Points on a hilly landscape, in no order, each with its height.
From any point a climber steps to the highest of the 3 points nearest to it. It stops when none of these is higher. Distance is the straight distance between rows; heights are no part of it.
dipi: [166  98 145 146 182 115 117 167 184  89 123 139 195 134  96  94 161 202
  75 171]  h=4.10
Fede: [106 178 151 127 110 108 108 170 197 115 113 141 111 121 151 126 165 181
  95 170]  h=6.91
difo: [137  20 132 122 170 179 124  99  90 164 115 115 180 133  94 107 127 136
 118  77]  h=7.65
Vabo: [120 179 144 131 100  71 130 134 144 123 136 128 106 121 151 130 125 101
 136 141]  h=5.35
kadi: [130   4 137 103 155 214 132  88  80 149 125 109 155 151 113 109 139 157
 121  86]  h=6.13
tiva: [124 152 135 139 144  93 116 115 159 124 126 154 139 133 115 110 119 136
 125 137]  h=4.77
Puf: [150  97 140 112 125 220 129 148 142  96 138 118 131 153 134 128 139 153
 136 151]  h=4.90
gibo: [167  67 127 127 198 163 131  81 134 133 128 133 181 141  85 104 115 148
 104 115]  h=2.92
sak: [124 120 112 134 132 145 132 109  96 143 143 129 142 125 125 135 117 105
 142 104]  h=5.66
ponip: [116 190 143 134  68 110 135 146 120 123 116 121  80 119 182 137 113  85
 163 136]  h=1.17
nidu: [105  80 110 121 138 147 131  69  60 176 124 132 133 113 117 149 119 116
 130  73]  h=6.55
kimu: [142  98 138 116 139 213 118 125 113 122 132 109 155 137 122 129 138 138
 127 118]  h=4.83
pev: [ 92 209 144 134  60  52 148 181 158 137 100 126  97 119 152 107 127 116
 118 151]  h=6.68
Mek: [119 123 101 126 129  76 151 109  45 161 129 130 136 126 119 144 111  63
 154  93]  h=6.40
Kunu: [123 170 131 153 128  72 115 150 180 140 128 134 128 132 142 124 125 156
 106 156]  h=6.74
nud: [131  90 119 121 170 160 146  79  96 164 144 135 166 124  93 143 117 119
 137  85]  h=5.88
liba: [113 158 105 138 114  82 135 112  89 138 134 133 119 129 122 120 101  56
 143 102]  h=5.74
tatul: [156  69 147 128 173 194 137 122 116 114 130 124 162 151 100 115 131 149
 125 127]  h=5.27
Vaseb: [123 128 120 124 141 106 131 102 126 132 134 134 137 122 121 130 110 103
 140 111]  h=4.38
Dif: [144 130 138 132 148 127 117 133 168 111 145 141 145 122 113 113 139 159
 116 143]  h=5.22
sizol: [ 97 213 142 125  74  64 136 180 173 125  86 110  80 131 165 119 139 141
 111 152]  h=7.12
Nalo: [128 134 113 120 146 128 128 111 133 141 142 126 138 129 128 145 115 130
 141 127]  h=3.74
Fabig: [114 121 107 123 118 125 133 113  51 160 124 124 123 121 131 163 122  72
 153  98]  h=6.02
Pitaf: [167 113 154 120 104 189 119 199 179  70 112 105 123 128 145 115 163 198
 125 200]  h=4.44
Motol: [127  85  98 131 170 105 138  69  84 173 136 140 172 114  82 125 112  99
 120  74]  h=6.61
Kidul: [108 125 120 123  99 166 129 106  95 122 136 131 108 124 135 154 110  99
 152  99]  h=3.65
bopug: [157  75 137 113 133 216 130 132 121 103 126 118 145 143 106 123 136 156
 129 138]  h=5.05
fov: [115 163 128 132  82 119 132 138 102 129 142 121 100 128 165 131 104  81
 168 121]  h=0.67
Buve: [150 111 122 134 177 111 134  90 122 133 135 133 153 125 108 132  99 129
 127 123]  h=6.67
mok: [153  43 111 142 201 157 119  79 119 145 124 114 184 136  75 100 121 140
  97 103]  h=4.15
tagul: [151 106 131 134 143 169 113 133 151  76 144 128 138 130 125 112 150 161
 124 152]  h=5.59
bezu: [ 99  99 113 110 113 141 130  92  46 165 137 118 131 116 128 155 109  90
 144  83]  h=6.43
loz: [149 138 148 142 122 158 114 152 178  95 125 133 103 128 147 123 130 158
 127 157]  h=5.92
lem: [112 160 122 132 105 143 130 125 135 123 137 130  96 136 146 134 112 109
 153 138]  h=2.57
runu: [123 180 126 142 108  44 142 142 133 124 120 133 108 125 140 129 104  71
 134 138]  h=6.23
gidu: [151  68 108 131 203 141 121  76 118 160 134 142 171 125  92 129 118 134
 115  91]  h=4.51
Sibo: [132 113 118 122 151 182 121 108 117 122 146 133 126 142 131 126 117 133
 134 124]  h=4.43
fuvi: [160 112 128 123 157 160 113 118 141 107 146 131 144 127 108 110 133 137
 122 144]  h=5.84
vaza: [116 124 109 111 111 194 126 103 100 133 140 132 112 141 140 152 131 126
 142 113]  h=3.81
Med: [100 193 132 132  97  69 118 174 185 127 111 137 130 128 141 127 140 163
 103 162]  h=7.19
Silu: [142  30 130 118 155 203 129  99  88 133 128 117 166 148  95 119 145 140
 124 108]  h=6.12
dipu: [178  53 141 136 165 174 116 123 150 113 142 131 150 148  96 103 135 151
 116 133]  h=4.91
Nura: [141  88 107 129 154 166 131  88 110 137 126 122 140 137 102 136 114 125
 131 103]  h=4.41
Gefo: [102  73 108 117 114 159 129  79  38 157 140 118 100 109 129 168 116 103
 135  77]  h=7.02
zos: [119 168 137 131 110 121 123 157 170 114 112 125  96 118 154 122 135 156
 115 155]  h=5.79
zise: [146 130 134 122 136 149 121 144 172  99 116 127 121 130 136 115 150 171
 110 153]  h=5.26
razu: [117 188 121 114  81  91 138 132 123 130 128 121  84 119 155 139  99  71
 153 123]  h=0.62
Les: [121 162 114 145 139  48 138 121  73 163 131 140 152 127 124 131 120  58
 147 100]  h=5.12
digut: [103 194 131 116  78  56 153 173 153 123 117 108  91 127 155 126 118 100
 134 160]  h=6.11
pul: [109 115 114 135 137  74 145  94  73 159 130 144 135 125 106 141 104  76
 152  95]  h=6.85
vofo: [104 173 138 132 113  62 123 160 179 134 119 132 112 133 139 121 143 147
 109 145]  h=7.03
Gen: [ 99 196 152 116  73 122 126 165 181 103 105 120  71 124 176 122 141 156
 125 161]  h=4.84
domef: [135 135 149 149 138 106 106 211 198 104 102 122 163 146 101 112 175 207
  92 189]  h=4.21
rumar: [131 153 154 142  95 187 113 176 176  82 113 107 104 147 159 122 163 171
 110 189]  h=5.99
Foto: [120 143 121 123 107 145 123 101 119 135 148 130 110 110 130 150 111 104
 147 118]  h=3.82
nilu: [167  99 146 122 137 192 133 159 155  73 142 112 116 135 140 105 156 182
 131 174]  h=5.23
fezib: [162 103 146 136 148 141 121 163 169  96 142 133 149 142 115 123 156 189
 107 175]  h=4.76
fusus: [113 167 124 118  93 127 133 119  68 136 124 113  91 110 157 153 110  63
 164 104]  h=0.47
bim: [ 97 207 141 150 109  46 124 174 196 140  79 145 124 138 153 121 144 144
  96 157]  h=7.32
Revul: [160 107 127 133 193 108 111 143 171 122 138 145 153 126  93 117 136 172
 110 127]  h=4.74
Bida: [126 107 107 122 142 109 137  92  87 154 144 131 147 126 108 146 106  93
 148  97]  h=7.51
suv: [124 138 113 125 141  80 128 110 133 138 139 131 143 117 116 123 109 100
 130 119]  h=4.19
pebi: [154 105 137 131 168 138 124 128 150 111 128 130 162 134 103 102 133 145
 110 149]  h=5.58
Nam: [118 160 152 118 104 173 116 164 174  95 125 109  75 124 172 116 149 166
 129 168]  h=7.27
vivab: [110 188 130 134 116  52 142 151 145 136 129 129 110 121 146 119 115 119
 117 147]  h=6.72
tez: [140 124 125 126 146 153 123 113 134 131 146 144 123 127 117 126 124 144
 124 118]  h=5.34
pok: [161 106 134 137 167 131 120 154 177  92 131 138 144 135 104 102 151 168
 107 160]  h=5.17
tovi: [156 122 162 134 147 126 113 172 182  97 113 130 150 139 126 110 149 197
 105 170]  h=4.42
barov: [142 134 128 133 168  88  99 131 174 126 129 148 145 130 118 127 146 164
 101 145]  h=4.96
tato: [122 161 130 129 109  93 132 131 115 125 126 129 111 124 126 132 111  97
 155 123]  h=3.38
kabil: [ 95 121 113 111  89 151 124 107  44 159 128 120 114 111 131 169 126  83
 154  80]  h=5.85
Sib: [113 106  92 119 135 106 139  88  64 162 132 127 136 121 112 149 130  83
 149  76]  h=6.99
laz: [ 97 106  90 123 113 122 142 105  30 168 116 127 125 123 133 154 130  74
 160  88]  h=5.75
mir: [128 149 130 116 106 101 129 127 136 123 148 134 115 116 144 128 106 108
 144 119]  h=2.12
sesuf: [109  82 108 116 119 199 132  95  76 155 131 121 121 131 128 164 124 125
 135  94]  h=3.55
gebek: [128 174 125 125 126  94 123 136 168 126 134 138 119 124 142 129 117 136
 133 143]  h=5.03
komim: [164 115 154 135 124 162 120 180 190  67 117 124 133 149 131 123 172 200
 105 189]  h=4.09
rasod: [ 89 119 114 121 105 139 138 114  29 157 131 130 101 120 136 147  96  57
 164  78]  h=5.13
rov: [123 136 131 119 110 157 127 136 137 115 146 130 107 114 148 122 127 144
 124 127]  h=3.49
sigiz: [104 191 147 139 117  54 109 175 197 125 104 139 146 128 132 116 154 171
  90 166]  h=7.08
Zat: [154  48 120 125 174 189 123  92 107 136 116 122 162 137 109 113 127 142
 114  84]  h=5.91
vepa: [112 143 117 134 113 103 142 107  72 148 135 136 126 115 119 146 107  64
 160  90]  h=6.03
fisog: [107 206 139 138  84  33 140 177 160 131 107 125 105 120 151 112 130 115
  98 153]  h=6.46
binab: [130 165 126 138 119  72 144 125 136 124 145 132 119 113 146 132 108 101
 126 122]  h=4.13
Tozu: [155 113 126 131 159 142 124  96 147 119 142 136 154 131 109 128 135 129
 121 124]  h=6.19
zizu: [119 167 142 123  87 138 129 148 170 119 139 130  81 120 160 132 135 127
 129 154]  h=4.28
kozo: [117 171 135 129  67 124 132 145 139 121 137 136  87 115 158 138 118 114
 151 153]  h=2.51
Bule: [111 203 139 123  70 124 149 155 154 113 118 111  50 124 178 128 128 120
 144 145]  h=4.39
mar: [134 108 119 145 159  87 147  85 111 155 144 133 148 113 100 139  97 102
 128  94]  h=6.98
Bupom: [136  15 121 102 152 218 116  81  68 147 127 119 139 144 125 128 147 158
 123  88]  h=5.61
budi: [131 142 147 147 119 119 122 187 199 103 107 127 153 132 116 111 170 198
  88 184]  h=4.27
fevo: [106 128 102 138 113  96 146 111  29 160 114 121 117 116 134 158 122  40
 166 100]  h=5.90

Call two points neighbours if one is among the 3 nearest of the other. Go from one point of each pair to the other, from neighbour to neighbour, staying as high as possible. Name the lowest point that can't be avoided.
Bida / bim | zise
Gefo / Bida | nidu
tatul / sizol | dipu
vivab / Nam | zos

Where does a climber stop that starts at each point below?
tiva | Tozu
dipi | Tozu
Revul | Tozu
barov | Tozu
